Each row is a point on a landscape with many valleys, with its height.
From any point a ball takes the steepest step (drop divided by distance) to one of its 2 nearest points. It stops when none of these is lower. Distance is the straight distance between rows; heights are no part of it.
Q512: [-11   2  -6   1   0  -2  -4   7  -3  -7 -21  12  -1  20   6  -1  -1   3
 -11  12 -13   7   3  -1   1  -5  -5 -14  -1  15 -16  -8  11 -16   9  -1
  10  -9  -6  -8  11  -8  -7  -1   5  -4  -2 -13  -1 -20  17  -1   6]  (h 28.9)
Q260: [-18  -2  16   9  -7 -11   3 -11  -4  -8 -16  12   5  -2  -7  -6   6  -5
  -1  -5 -17   4 -10  18  12 -12  -6   3  12 -11 -14 -15   3 -17  -1  12
  -2   1   9   1   7   9   1  13  -2  -3  -9  -7  -3  -9  -9 -11   8]  (h 58.1)
Q911: [ 19 -18 -16  -6   7   0  -7   8  -1   6  10  -3 -11  -6   1  -4 -21  -5
  -5   4  15   1  -3  11 -11  11   0  14  -9  -8   2   9  -6   2   5  -3
  -2 -17   6  13   4  10  22  -7  15  -6  14  23  23 -12  12  17 -11]  (h 62.2)
Q801: [ 14  -2  22 -11  -1   9 -16   6  -1   2   8 -20  -8  -5  30 -13   4   6
  -5  -6  12  11  -2  15  13   2  -9   5   2 -42  -8 -16   9   2   1 -11
  -7  25   8 -21   2  15  -6  -1  -6  18  -5  12   7   0  -4  21  11]  (h 29.7)
Q246: [  3   4  -3 -24  14   7   0   5 -25  -9   6   7  11  12 -18  30  -8   9
   2 -14   1 -11  23 -21   2  21 -21 -32   1  16   5  21   4   5   9 -25
  15   6 -19   0  -3 -23 -22  21   9  -7  -3  -2 -15  17  19   6  10]  (h 43.6)
Q582: [  4  -9   1  -2   8 -13   9  -4 -19  -9   6   4  11 -21  -5   2   5  -1
  -3   6  -3  -2 -22  21  13   1 -14  -1   8 -11 -42  -6   5  -1 -14  18
 -24 -17  27   4  10   1  26  19   1 -31   8   3  -6  -7 -12  15  -8]  (h 24.6)
Q48: [ -6  -8 -11  -7  -8  12  -5  14  14   4  -4  15  -4  13 -13 -28 -15  -3
  -1 -12   9  -6  -3 -11  -3  -2  27   2 -12  17   3  -5   3   3   0 -28
  12  -3   7   3  14  17  27 -16 -13   8   8   0   8 -13  27  -2 -22]  (h 51.0)
Q868: [ 10  -3   2   7  -5  -9 -10  10  19  -2   2  -2   7  -2   4 -26  -2   0
   0  -3  21  -4 -11  20  -1  12  20   9  -6 -13 -20  -7 -13  -5  -6  -7
 -16   5  16   5   7  14  24   3  -9   2  13   5  29  -4   4   4 -11]  (h 61.0)
Q73: [  4  -5  -4  24 -13 -15   4  -5   0  -6  -1 -11  -9 -20   3  13  12  -6
  -3  25 -28 -21  -7  35 -17  -7 -13   8 -11 -10 -14 -12 -13 -27   0  26
 -14   7   1   9   0  17  12  -1  13  -4   1   2  33 -13 -14 -10   0]  (h 53.1)
Q603: [  4  -6 -16  -7   3   9   4  11  -5  -5  14  37  -9  22   3 -16  -9  -2
 -25  -8  32   6  14 -26   1  10  16 -10   1  28   8  18   7  10  14 -36
   1 -15 -13  -2  12  -4  15  -3   9   1  12  10  15  -2  17  16 -22]  (h 57.5)
Q948: [  1  16  12  -2  -2   2  -9  -3   1  13   3   1  -6  12   5   1  15 -10
  -2   0  -3   0   7 -12  10   0  -6   8   7 -16  38   5  -8  14   7 -15
  17  21   2  -4 -18  -8 -24 -18  -5  32  -9  -3 -24  14 -21  11  22]  (h 73.2)
Q639: [-17  -1 -11   4   1  -5   6  -5  -4 -20 -17  17   2  20   5  26  -7  -3
  -7  15 -15  -2   1   6 -13 -19  10 -10   1  33 -14  -1   3 -14  17  21
   3 -18 -21   0   3 -12 -11  13  15 -20 -14 -23   5 -18   7 -12  -4]  (h 6.3)
Q243: [ -1  20 -14  11  18 -15   4 -13 -26  13 -11  -7  -4 -24  -7  25  15   8
  -4  19   0   4   8 -20   3  13 -32  -3   8  -4  -5  14 -11  -4 -19  12
  -9 -21   9  -5   0 -22  -4  -4   8 -25  26   5 -25 -15 -20  -1   7]  (h 80.2)
Q745: [-11  13   1  -2  15 -20   4   1 -29  15  -4  13  -5  -5 -13  26   7  16
 -12  15   2   8   9  -4 -12  17 -28 -15  17  10  -9  16   4   5 -20  -1
  -8 -31   8   3  12 -27  -4  17  11 -33  22   3 -16 -12  -1   5 -11]  (h 81.3)
Q93: [ 15  -3 -32  -3   5 -21   0  17  -2   0  25  12   7 -11  -9   1  18  -3
 -10  15  13 -10  -7  21 -15  10  19   4   2  24 -22  21 -16   6  -5   7
 -18 -12   7  26  -3  -1  26  14   5 -13   9  -3  13   7 -10   9 -10]  (h 66.7)
Q659: [ -3   3   4  17  -4 -14  -5  -4 -12 -16 -14 -16  -1 -25  -2  36  18  -7
   9  23 -19 -26   6  21  -9  -6 -22  -8  -8 -12  -4  -5 -22 -23  -5  25
  -4  14  -5  11  -7   5   1  12  14 -12  -5  -1   3  -8 -20 -17   5]  (h 48.9)
Q944: [-10  -5  17   3  -2  -9  -1  -7 -31  -4 -10 -13  -8 -29 -10  27  20  -3
   5   7 -13 -17   0  19   5   0 -33 -13   5 -29 -13  -8  -9 -16 -17  18
 -12   6  15  -2  -3   6   5  11   9 -10   2   6 -15 -11 -20  -3   6]  (h 44.1)
Q74: [ -6   4 -14   9  -1 -20   3   3   5  -2  -7   2  -1   3 -11  21  -2  -9
  -3  18  -3 -19  17   6 -22  -2  -3 -12  -8  22  12  17 -18  -7   3   9
  -4  -9 -10  27  -5  -6  -1  -4  20  -9  -8  -8   5  -2 -16 -16  -1]  (h 53.5)
Q925: [-12  -9 -10   8   1 -15  17 -14 -18 -20 -10   9   4   3  -2  36   6 -14
   1   5 -26 -10 -10  16   0 -23   4   5   6  20 -15  -2   4 -10  11  31
  -2 -15 -12   8  -8  -8   2  17  10 -17 -24 -21 -22  -5 -16 -17   9]  (h 34.1)
Q490: [ 10   4   2 -21  -3   6 -19   7 -26   0  -6   3 -10  21   7  26  -7  -2
  -4  -3   4  -5   6 -12  14  14 -12 -10   3 -13   3   9   1  -6  14 -27
  14   4 -10 -10  -3  -4 -19  -2  17  18 -10   2  -7  -9  18  23  11]  (h 38.2)
Q917: [  8   1   7 -18  16   9  -4   1 -19  17   7 -28 -11 -20   7   9   7  -2
  -5  10  21   1   2   6   8   9 -24  -5   6 -39  -1  13  -1   8 -12   0
 -16  -3   1  -5 -12  -6  -7   0   8   5   6  16  -5  -5  -8  17  -5]  (h 19.3)
Q959: [-11   6  11  -1  10   4   8 -16  -5  -8   0   1 -15  -2  -2  -4  15  -6
  -2 -21 -10  -4   8  -7   8 -11 -19  -1   6 -17  31   3  -3  10   9  -3
  15  24   1  -5 -18 -10 -26  -1 -10  25  -8  -6 -18  19 -34  -9  20]  (h 74.1)
Q932: [-10  10 -10   9  13 -14  -1  -3  -3 -19  -2  23  10  11  -6  21  -5  15
  -1  18   0  -7  30 -16 -23   2 -17 -31 -16  41   9   9  -1   1   6   9
  14  -6 -25   2   1 -35 -22  25  11 -42  11  -7  -5   6   6 -15  -2]  (h 37.9)
Q964: [ 15 -18   5  -2   1  23  10  12  -1 -20  11   2  -6  -7  12 -26 -20  -1
  -9 -33  12  15   0  -9  11   4  14   3  -3 -14  -4   7   5  11   6 -17
  -3   4   8   2  22  11   8   2  -5  12  12  21  10   5   4  12 -27]  (h 29.4)
Q206: [ -6  -1 -13   0  10 -11   7   8 -22 -22  -5  10   3   3  -6  27   3  11
  -5   8 -11 -11  23  -6 -16   9 -32 -29  -8  24  -5  10  -7  -5   3   4
   4   3  -5   9   2 -31 -17  30  10 -32   3 -10 -13   4  -9  -6  -6]  (h 31.0)
Q741: [ -3  -3  -3  -7  -7   3   6  -7 -20   6   0  -5 -14  -8   4   6   1 -10
  -1 -18 -11   5 -11  -1  14 -17 -14  18  10 -26  14  -5   8  -2   9  -5
  16  -6   4  -7 -10   8 -10 -15   8  23  -4   7 -14  -1 -13  15  13]  (h 45.0)
Q354: [-14 -11  37 -11  -3   2  -1  -6 -16  -1 -11  -2   0  -3  -5  -1   0  -4
   8 -11  -9   8  -6  20  23  -5 -13  -9  12 -27 -15 -20  19  -3  -6   5
   0   9   6 -13   4  10  -3  14  -4  -4 -11   7 -11  -7   8  -1   4]  (h 60.8)
Q844: [ -5  11  13   6   6  -1  -6 -12  38  17  -1 -10   5  -3   4 -15   4   5
  24  22   3  14  -3 -19 -14   3  -6   9   4   3  20 -18 -12  -6 -11   9
  -2  13   0 -14 -10  -4   4  -8 -18 -14   7  -3   4   7  14  -7  10]  (h 35.5)
Q594: [ -9   9  16   8  14 -25  -5  -9 -14  18  -4 -10  -7 -12   1  26  17  13
 -12  19  -3  -4  -6  27  -4   6 -31  13  16 -22 -14  -8  -8   0 -23  11
 -16  -7  26  -3   1   3   8   6   5  -4   4   5 -14 -13 -28   5  16]  (h 40.4)
Q957: [  3 -12  -7  15   6  -2  -3   3  15  -3  11   0  -6  -2  -8 -12 -19  -7
   4  13   9  -6   9  -6 -19   4  -6  -1 -17  10  12   7 -12  -2   3   3
  -5  -9  -4  11   7   5  18  -9  15 -19  27  15  25  -8  10  -2 -18]  (h 65.0)
Q893: [ -6   5  -1  15  -1  -5   6 -18  21   4  -5 -14 -14   7   9   1   2  -4
  -1  36 -15  -4  -1  10 -24 -17   0  10  -6   9  11  -9   0 -22   1  23
 -15   3 -16  -3  -3   3  -7 -18  13  -2  -3  -6  39 -11   5 -19  -5]  (h 63.1)
Q987: [  8   0 -16 -18  -9  13   2   3  -1  -1   7  -2   3   1  11   0 -10   3
   7 -20   4  16 -11  -9  11 -11  19  18   8  17  -7   1  18  15   8   7
  13 -13  -3   1  -6  10   2  -2  -4  16 -11  -9 -13   3  17  15  -2]  (h 36.4)
Q472: [ 13   2  -4  -2  -3  -3  -8   6   8   4  10 -17   0   2  32 -16  10  10
 -15   8  15   5 -17  26   8  -6  12  24   2 -20 -16  -7   6   5   3   7
 -15  10   9  -8  -5  16   1   0   1  25 -13   1  12  -2  -5  15   5]  (h 23.5)
Q303: [  2  -5   3   4 -17   5  -2  -7  13 -15 -10   5   3  -6   6 -10  -3  -9
   6 -24 -11   3  -2   5   3  -6  11   5  -3  -8  -1 -11  -5 -12   7   5
   5   9   3   1   1  10   0   0  -6  10  -9  -8   8   5  -7  -7   8]  (h 53.2)
Q242: [  8  -9   1 -14 -14  -1 -17  16  -4   4   5   3   8   1  -9 -11  -4   3
   0 -13  20  -9 -10  18  14  10  25  -2  -2 -18 -35  -6  -2  -1  -9  -1
  -9   1  22   3   6  18  19   0 -10   8   2   0   5 -15   9  12  -4]  (h 58.8)
Q688: [  8  -6  -8 -14  -5  16  17  -3 -11 -13  18  11   6 -10 -14 -16  -7  -3
  -4 -43  16   3   8 -25  19   5  21 -10  -1  -3   6  25   3  19   6 -18
   5   1   6  12  -3   4 -11  14  -3  17   4   6  -7  18 -14   0 -17]  (h 64.8)
Q560: [  9  16 -11  -5 -13  -5   3  -1  10  13  23  13  15  -1  -1 -15  12   1
  -1 -10  28   9   9 -23   6  11  30   7  15  21  11  19  -4  31  -4 -10
  -3  -5  -5   8 -13  -1   2   2 -11  12  -4  -4 -13  24 -13   0  -4]  (h 62.1)
Q816: [ -8  -9  -6   9 -19   1  -2   9  13   6  -1  -5  21  10 -12  -9  -9  -2
   7  -1 -25 -10 -22  34  -8 -14  33   9  -9  19 -25 -22   7  -5  -3  19
  15  -2   4   5   2  19  19 -11 -10   0  -8 -14   0  -7  17 -15   0]  (h 66.5)
Q390: [ 15   8   3   9 -16   9 -11  -3  37  -5  -2   7  -3  17  15 -27  -1  -8
   9   6  21  -3   8 -25  -1   8  25   8 -12  -6  32  -3 -17   4   6 -11
  -4  27 -14 -11  -9   2  -4 -14  -9   9  -9  -1  17   1   4 -12   1]  (h 18.0)
Q812: [-13   7 -14  24   7   1  18 -10 -13 -12 -10   6 -10 -13  -3  24   3  -7
  -6  11 -20 -11  16 -23  -4  -8 -32 -19 -10  12  17  12 -12 -14  10  12
   8  -8  -8   2  -9 -20 -18   1  15 -11   4   0   0  -3 -26 -23  10]  (h 77.7)
Q872: [ -3  -4   0   1 -13 -11 -14  12   1  16   2   0  15  17  -3  -6  -1   7
  -3   0   1  -9 -21  35   9   4  28  15   4   4 -36 -19   5   3  -8  12
   1  -1  14   3  -2  19  23   1  -7   3 -10  -6   7 -11  14  -2  11]  (h 61.6)
Q768: [  1 -10  -3  -1   4 -16   6   5 -35  -3  -6   1   2 -10 -10  24   2  14
  -3  15 -15 -13  -9  17   1   0 -30 -16   2  -7 -43  -8   7 -15 -15  23
  -8 -15  22  -2   9  -4  11  11   7 -37   9   1 -22 -21   4  18   7]  (h 16.1)
Q144: [ -3   0   6 -19   6  -1  -7   6 -29  -5  -6   2   2  12 -16  28 -12   3
  10 -11  -9 -11   8   2   4  11 -19 -24   3   1  -1  12   6  -5   9 -26
  13  -6  -9   5   3  -6 -15  10  16   4  -9  -1 -20  -1  24  12   6]  (h 41.0)
Q877: [ -6   1  -2   3   2  11  12   5   3   5  16  33  -2  28  -6 -18  -7  -1
 -21  -3  15   6  24 -33   8   8   6 -23  -3  25  24  20   9  22  12 -38
   8  -4 -19  -4  -3 -11  -8  -6   0  10  -6   8   1  13   6   0  -8]  (h 54.8)
Q208: [ -9  -2  -3   9 -19   4  11 -12  19  10  -4 -15   1   0   3  -4   2 -11
   2   5 -33  -6 -22  25 -12 -31  30  21   0   5  -7 -18   6 -14  -1  27
   4  -2  -1   1  -4  17   0 -24  -2  18 -16 -19   7   2  -3 -17   5]  (h 73.1)
Q731: [ -5   5  25   3  -8   5  -6 -10  32   5 -19   1  -8  16   4 -13  -4  -6
  15   9  -1  13   9  -6  -6   5   4   6  -4   1  30 -17  -4 -10   4  -8
   6  19 -14 -10   1  -1  -4 -12 -14   4  -8  -3  20   7  16 -15   7]  (h 27.9)
Q760: [ 16   4 -18  -7   2 -27  -7  19 -12   2   8  -5   5 -10   0  16  17  -5
   1   8  17  -4   4  13  -1  15  11  -1  11  -3 -12  20 -18   7  -2   7
 -13 -12  -2  19  -3  -2   7   9  11   0   1   3  -2   8 -19   7   7]  (h 69.2)
Q226: [  6  -3 -10 -14 -22  30  -5   1   7 -13  -1  -3   5   9  12   0 -19  -1
   6 -34  -9   9 -10 -19  12 -12  30   8  -7   8  -4 -10   6   5  13   0
  25   8  -4  -7   2  11 -14  -6  -8  26 -12 -14 -13  -5  15   4 -10]  (h 41.2)
Q856: [ 10   4  -6   4   9  -9  -6   4   8  32  14 -16   1  -9  18  -8   8  12
  -8  18  12   1 -28  29  -5   5   1  33   5 -19 -11 -14  -3   6  -9  10
 -13  -1  25  -6 -13  11  14 -10   0  14  -1   4  19  -5  -9  15  17]  (h 30.9)
Q405: [ -4   6   4   4 -13  11  10  -7  33  -5   0 -17  -2  19  14 -17  -1  -3
  -3   5 -11  -1 -12   9 -17 -27  50  19  -7  19   0  -8  11  -2   3  13
  -5   5  -8  -3   2   5  -8 -27  -6  19 -21 -19  20  13   1 -15 -13]  (h 78.6)
Q505: [ -5  -5   4  18  21 -12   5  -1  16  19   6 -12  -2  -4  10 -14   4   1
  -9  37   7  12 -13  22 -11  -4  -3  14   3  -1   1  -1   7   3  -6   2
 -19 -16  -2   2   1  -8  14   5   2  -2   3   9  28  -5   6  -6 -21]  (h 87.3)
Q866: [ -8   9   7   4   7   4   4  -5  20   1  -7  17   2  28   0 -14   1  -1
  -7  13   9  17  15 -24   4  -4  13  -8  -2  28  26   8  13  13   8 -15
   8   1 -24  -8  -2 -19 -12 -10 -11   0  -7  -6   5  13   5 -14  -1]  (h 51.3)
Q590: [  6 -13   4 -12  -2  10   1  15 -21   0  10   3 -13  -1   7 -13  -1  -5
 -20 -17  20   4   1   5  17  12  13 -13   4 -35 -14  17   2   3   2 -23
 -15 -11  -1   2  16   2   0   6   5  17   8  18   2  -8  -3  14 -24]  (h 24.2)
Q49: [-10  -9  27 -11  -8  14  -7  -2   2   6 -16   0   6  -5 -10 -17 -10  -1
  18 -13  -3   8  -6   1  10   2  -2  -9   4 -16  -9 -27  13 -13 -11  -7
   0   8   4 -16  13  16   7   0 -18 -12   0   2  -3 -11  30  -2  -3]  (h 58.5)
Q556: [ 15  -8 -21  -9  10   6  -5   9  -5  -7   8  19 -18  12  10  -2 -19   4
 -21   0  30   1   8 -11  -8  16  -8  -3  -3  10   0  21  -6   1  15 -16
  -8 -15  -4   3   9  -3  10   2  22  -5   9  19  21 -11  12  23 -14]  (h 59.8)
Q968: [  2  -7 -10  16   0   5   0  -1  27  -2   1 -10 -11  12   6 -11 -17  -5
   5  22  -3  -8   3  -1 -25 -11   9   6 -21  21  12  -4  -8 -12   5   8
  -7   0 -19   0   4   6  10 -24  11 -10  14   5  35 -12  15 -13 -12]  (h 69.1)
Q587: [ -2  12   6 -13   7  -6  -5   1 -10  -5  -8  -3   7   2  -2   8  14   0
  -1  -4  11   0   8  -7   9   8 -13 -13   7 -10  -3  12  -6   2  -1   0
  -6   6  -1  -2  -8 -13 -20  12  -4   1  -4  -3 -14   4 -14  -3  13]  (h 39.4)
Q914: [-14   8  -3  10  14  -6   2 -17  17 -14  -4  18   5  18  -4   2  -6   3
  -1  18  -2   3  22 -26 -12  -8  -2 -22 -11  37  20   9   2   4  11   6
  13  -7 -30  -4  -5 -26 -21   1   2 -22   3  -9   2   4   5 -23   6]  (h 45.2)
Q832: [ -2 -13   9  -9   5  30   8  -2  -1 -18   0   5   9   4 -20  -8 -19  -1
   6 -48 -10  -9  12 -19   9   7  -9 -15 -13 -11  17   6  -1   2  16 -24
  15  29  -2  -2   2  -5 -19  10 -16   7   3   6  -2  23  -4 -10   7]  (h 68.3)
Q127: [-11   3  33  25  18 -29  -2  -6  12   7  -7   1  -6   2   6   3   3  11
  -6  36  -2   8  -4  33 -15   1 -16  12   5  -1  -5 -11   8   3  -9   9
 -16  -5   5   4   8  -5  10  20   3 -19  -9   6  25  -7   2 -11 -13]  (h 85.4)
Q680: [  1 -14   3  14   2  -9   5   4  -3   7   2 -17   0 -22  -3   3  -1  -3
   8  16 -28  -4 -14  30  -8 -11 -19   7  -6  -6 -13 -21   5 -14  -3  21
  -7  -6   6   6   3  13  19   3   6 -13   7   7   9  -9   2   0  -3]  (h 44.6)
Q414: [ -3 -22   7 -10 -17  12 -15  16   9  -4  -7  -3  10   7  -7 -14 -20   1
  13 -14   2  -6  -5  12   4   4  27  -2 -12   1 -12 -26   6  -6  -4 -15
   8  10  -3  -6  20  23  28  -6 -20  -3   0   1   3 -13  36  -5 -17]  (h 55.2)
Q535: [  4  -6  -9  14  -6  16   4  -7  38 -21  13  13   2  22   4 -33 -14   2
   1   2  25 -12  11 -33  -3 -10  31  -8 -21  20  21   3 -11  13   1  -9
  -9  18 -27  -8  -4   1   4 -14  -4  -1   0   8  16   4   7 -17 -14]  (h 28.4)
Q698: [ -6   2  28   9   3   5   2 -12   5   6 -13 -20 -13 -19   8  12  20  -7
  12   5 -20   9   4  12  -3  -9 -30   5   3 -18  26 -22   0 -13   0   8
  11  20 -13 -16  -9   8 -18   0  -3  10  -4   9   5  17 -14 -17  16]  (h 51.4)
Q614: [  6  -2  10 -23  -3  20 -15   9 -10 -14   0   4  -2  22  11   1 -11   9
  -4 -28   6   6   5  -6  19   4   5  -8   2  -7  -7   4  19   5  14 -32
  14  15  -2  -7   9   3 -10   3 -11  21 -14   0  -7   6  23  21   4]  (h 35.4)
Q817: [ 18  10  -2  -7 -19  10  -7   4   9  19   5   2   8   2   8 -15   1   4
   9 -18  17  18 -11 -21  11  16  21  27  10  -9  15   3   6  19  -3 -15
  11   4  26   1 -11  -1   1 -20 -18  12   1  -4 -14  15   1  27   3]  (h 71.5)
Q530: [ -5   7   1  14  -6  -7   5 -15  40  -6   4   0   6  18   7 -18   2  -1
   6  15   6  -6 -17  13 -11 -20  42  22  -5  18  -9  -6   7  -7  -1  15
 -13   7  -9   0   3   0  10 -12 -12   4  -5 -17  36   3  17 -20 -13]  (h 83.1)
Q365: [-10  10  23   6  10 -17 -16  -7  -3  21 -13   2 -11   4  -3   7  -5  15
  -9  23   8   8  -3  17  -7  12 -25   3  10  -7  -8  -9   5  -4 -16   4
  -9  -7  14  -1   7  -6   6   7   6 -18   5  10  10 -24  15   2  -3]  (h 83.9)
Q729: [  8  -3 -16   0   8  -6   0  19  16  -4  19   7  11  -6  -2 -24   5   2
  -7   3  18  -6  -4  13  -8   2  26   2  -6  15 -16  14  -6   7  -6  -6
 -16   0  13  20   7   6  26   8  -6   6  10  -1  14  10  -6   4 -24]  (h 63.8)
Q216: [  9  -8  -1  -2 -28  17   3   3  -2  21   5 -11 -13 -15   2 -15   0  -6
   5 -17 -20  11 -20   0   6  -9   6  25   1 -31   8 -18   7  -6   0  -5
  14   1  22  -9  -1  21  -3 -25  -1  27   6   6  -2  -1  -3  21   2]  (h 40.9)
Q443: [ -7   3   6  18  -4  -9   0   8  11  23  -3 -14  13 -24 -14  -9   4  -4
  17  14 -23   1  -8  11 -12   0  -8  -3   0  -9  -2 -15  -5 -19 -13   5
   2  -8   9   1   8   6  16 -12 -10 -11  27   2   3  -1   5 -10   0]  (h 36.2)
Q463: [-18   7   8  11  16   1  19 -18  -5  -9  -4  11  -9   1 -17  14   7  -7
  -4  -6 -14  -7  18 -19   4  -4 -28 -11  -5   7  31  11  -4   1   7   1
  15   4  -7   3 -14 -20 -20   5   4   1  -6  -4  -5  17 -30 -25  17]  (h 75.8)
Q497: [ 11  13  -6  -2  17 -20  -7   1  -2  20   1  -6   6  -6   8   8   9  18
  -7  15  10   6 -15  16  -5   8 -16  20  13   2 -23  -6   0   8 -16   9
 -13 -11  24  -3  -1  -1  14   1  -2  -7   5  -5  -4  -5  -8  20  24]  (h 36.5)
Q410: [ 11  -6 -13  -3 -23  14  -2  15   5  15   9  -3 -10  -4  -6 -19  -4  -6
   0 -12 -10   0 -12   0  -2  -7  29  17 -15  -9   7  -1  -5   3   6 -10
  12   0  17  11   0  25   5 -24  -1  35   5   4   5  -3  -2   8  -7]  (h 35.7)
Q897: [ -1   4 -20   9  15  -9  10  -6 -34 -13  -9  -6 -12 -20   2  35  14  -4
  -6   7  -4  -8  12 -12   3   7 -36  -7   1  -5  -1  17 -10  -7   3   8
  -1 -18   5   0  -7 -15 -10  10  20 -16  10   5 -14   1 -27  -6   8]  (h 79.3)
Q660: [-11  -9  -8   1  -2  16   2   3  14  -5  -3  15   9   3 -19 -36 -12  -5
   3 -11  -1  -2   7 -28  -2  -6   7 -23 -15  12  12   1  -6  -4  -1 -18
   5   5  -4  -6  20   6   7  -2 -10  -9  19   3   0 -10  15  -9 -18]  (h 46.2)
Q374: [  3  -6  23 -14   5  13  -6   3 -21   4  -2 -15  -8  -6  -4   4  -3 -11
   5 -18  13   1   7   3  21  16  -7 -13   6 -45   0  11   6   1  -6 -20
  -9   4  -3  -1   1  -2 -12  -1  -6   4   5  15  -3   2   2   8 -12]  (h 23.4)
Q991: [ 14   1  11 -22  -3  20 -16  13   4 -10   9 -14   0   5  24 -14  -5  16
  -4 -22  23  10  -1  -2  15   4  11   1   6 -19 -16   2  20  13  -1 -22
  -3  22  11 -11   5   8   0   3 -20  19 -11   3  -5   9  15  27  -1]  (h 32.9)
Q201: [-11 -15  -5  12   3  14   7  -5  22 -22   8  24  15  15 -15 -18 -21  -3
   1  -8   9  -9  17 -32  -5 -13  13 -27 -27  29  19   5 -11   8  12 -10
   0  11 -29  -3   7  -2  -3   2  -4 -17   8   0   8   0   3 -24 -14]  (h 38.6)
Q819: [-10  -4  -2   8  -1 -16   6  -5 -27   0 -18   0   2   0  -8  42   3  -1
   5  13 -26 -13 -11  17   1 -13 -15   7  11  10 -19  -9   3 -11  -2  37
   8 -19  -4   2  -3   3   6   5  15 -12 -10  -8 -26 -19  -5  -9  25]  (h 44.5)
Q679: [ -3   0  22  -3  -8  13  -2 -12 -10  11 -12 -12 -15  -8   8   7   9 -10
  13  -8 -14  12  -8   2  12 -11 -20  13  14 -32  24 -18   6  -6   2   5
  14  15  -3 -18 -10  12 -16 -10  -3  11  -3   8  -7   2  -1   3  17]  (h 48.0)
Q291: [ 15   2   1  -5 -12  21  -5   4  19 -10   6  -2   7   9  10 -13 -13   9
  15 -39  10  15   2 -23   9  13  15  12  -2  -4  23   2   6  16   8 -25
  20  22   2  -4  -5  -6 -12  -9 -15   9  -5  -1  -6  32   8  12  13]  (h 70.4)
Q361: [ 16  16   3 -20 -11   2  -5  -3  -9  22   8   1  -2   4   2   2  11  -1
   4 -18   6   8  -2 -19  10  11  -1  21  20 -21  22  10   5  23  -1 -24
  10   3  20  -1 -12  -3 -15 -21  -4  20   0  -1 -29  16  -9  32  18]  (h 72.3)
Q465: [ -7  15  -2  -7   9 -16   1  -7  15   5   3  -5  19   1  -1   3  15   6
   9   9  -2   3  -6   9  -6  -9  18   8  10  29  -8  -1   1   9  -7  17
  -2  -4  -5   7  -6  -7   5  10 -17   7 -22 -27 -21  14  -6 -12   9]  (h 55.5)
Q550: [-21  13   5   6  11 -23  -9   2  -7  17 -13  19  -7  12 -16  11  -3  20
 -13  22  -5   5   8   6 -17  11 -22  -7   8  15   1   2  11  -3 -14  -7
   3 -20  10   6  16 -14   1  10  11 -22   8  -2  -1 -23  16  -2 -10]  (h 82.7)
Q24: [ 12 -12  -7   4   4  23   5  12  17  -4  24   1  -2  -2   5 -32 -21   4
  -1 -17  22  13   9 -30   4   6   6  -3 -13   0  14  12  -3  24   1 -22
  -2   5   0  -1   8   3  12 -16  -5   3  22  27   6  16   8  11 -13]  (h 33.4)
Q321: [  0  -9  -4   0 -29  24   4  -5  15 -21 -11   8   4   0   6 -13 -20  -6
   3 -35 -14  -2  -7 -12  -1 -17  42   5 -16   5   4 -15  -8  -5  14   0
  15  14  -1  -1   9  22  -6 -10  -4  21  -6 -11   7  -4  -2 -13 -13]  (h 47.1)
Q604: [  7  -6   8  -2 -17  30  -1  -6  12  -7  -4  -2   7  -2  -3 -13 -13  -5
  20 -42 -11   4   7 -31   5  14  -3  -5 -11 -18  26  -7  -9  -3   8 -18
  15  34  -1 -11  -3  -1 -18 -13 -15  -1   5   4  -6  29   3   0  20]  (h 69.5)
Q545: [ 10  -2 -13 -12  16   2   0  -1 -13  11   5 -22   0 -18  -1   4   0  -4
   8  12  12   0  -8   0   4   8  -8  -2   3 -15 -15   7  -6  -2 -14  22
 -16 -13   4  -2  -6  -1   8   3   6 -15  18  10  -7 -13   6  15  -9]  (h 24.4)
Q843: [  8   4 -13 -15  -5  -1  12   4 -18   9  21  15   7 -11 -10  -9  11  -7
  -8 -22  24   6  16 -28  19  18  18 -13  11   6   7  30  -1  24   0 -14
  -5 -10 -11   6 -12  -5  -8   9   2   6   1   3 -10  21 -15   1  -8]  (h 63.5)
Q943: [ -1  -2 -14   5   9 -20  13  -1 -10 -11   0  -8  -3  -8  -6  33  12 -14
   7  17 -20 -22   2  14 -14 -14  -4   0  -2  22   1  12  -7   1   7  23
 -11 -12 -14  20 -12  -9   7   3  12  -6 -17 -13 -12   2 -24 -10  -1]  (h 46.1)
Q726: [ -5  -9   7  -1   3  26  18   0   7 -25   9   7   0   1  -6 -25  -8  -2
  -4 -40   2   4   7 -13  10  -7  13  -6  -4   1  13   8   8  14  14 -13
   5  17  -3   7   3  -4 -15  16 -16  18  -7   1   2  20 -14 -11 -12]  (h 66.6)
Q845: [ -1   4 -10   7   9 -20   8   2 -32 -19 -13   4   0 -11  -3  33   9  16
  -4  19 -18 -15   6   5 -12   6 -35 -19   1  10 -27  -4   1 -16 -11  22
  -1  -8  11   9   9 -24  -5  24   7 -40   3  -9 -24 -13  -8   1  -2]  (h 23.9)
Q324: [  7  -2 -11   6 -16   4  -4   7  14  19   1  -6   8 -18 -11 -23  -2  -7
  11  -4 -12   4  -4 -14  -4   5   8   3 -14  -9   7  -5 -15  -9  -7  -3
   5  -2  14   5   2  15  11 -24  -6   3  25   7   0   3   5   2   3]  (h 28.3)
Q788: [  5  -2 -17 -14   4   4  -6   3   4   3   6 -10  13  -3   1  -3  -4   5
  13  -2  12   6 -12  -2   4  -2   8  10   5  13 -15  -2   5   3  -3  15
  -2 -13   3   2  -2   3  11   0  -6  -4   7  -2  -8  -5  22  11  -6]  (h 30.8)
Q239: [  7  15  -3  -7   7 -14   4   3   7  17  23  -2   5  -1  12  -6  16   5
  -6   3  23   9  -9   8   3  -1  20  22  22  18   0  12   5  21  -7   6
 -15  -6   0  10  -9   0   6   8  -6  21 -16 -11  -5  14 -12   5   1]  (h 59.7)
Q450: [ -4   9 -10   1   5  -5   1  -8 -25   2 -14  -9  -6  -8   1  37   5  -8
   7   1 -21  -3  -8   0   7 -11 -20  10  11  -3   5   3   1  -3   6   8
  18 -17  -3  -5  -8  -1  -7  -9  14   8  -7  -5 -29  -5 -11   3  28]  (h 48.8)
Q890: [ -8   5  12 -10   9 -20  -6   9 -14   5  -1  -8  12  12  -2  26  16   5
  -1  18 -10  -3   0  23  -1  -3  -5  -5  13  11 -19  -2   7   8  -8  13
   1  -3  -6   0  -4  -5   1  20  -1   5 -23 -12 -31   3   1   0  18]  (h 50.9)
Q954: [ -4  12  17  21   1  -7   2 -14  18  11 -11 -22 -11 -11  17  11  18   0
   1  34 -24   4   5  17 -24 -11 -16  11  -7  -5  16 -19   1 -19  -3  15
  -4   7 -12 -13  -1   9 -11  -9   7   2  -7  -2  22   6  -9 -17  10]  (h 56.6)
Q555: [  3  14   1  -3   7  -2  -6 -12  15   7   0  -5   4  -1   4  -7   7  -1
   9  11  16  10   3 -23   6   5 -14   0   7  -4  21   4 -11   5  -8   7
  -7   6  -2  -5 -16  -9  -4  -1  -4  -5  -2   3  -6   1  -1  -3  12]  (h 39.5)
Q150: [ -6  -1  -3  -7   9   3   5   3 -12 -12 -11  10  -2   9   4  -1   1   1
 -11  -4   5  11   5  -6  11   4 -14 -19   5   3 -12   6   8  -7   7  -6
  -7 -11  -6  -4   9 -17 -16  20   3 -10  -1  -2   2  -5   2   0  -4]  (h 35.6)

Where does a ball stop that starts at each point below?
Q354 | Q917
Q49 | Q390
Q911 | Q768

Call two points neighbours if one is among the 2 nearest of the other. Go from one point of each pair to the other, from neighbour to neighbour, staying as low as possible. Name the highest point that can't be avoided.
Q324, Q917 | Q450
Q925, Q917 | Q660
Q768, Q917 | Q582
Q390, Q925 | Q555
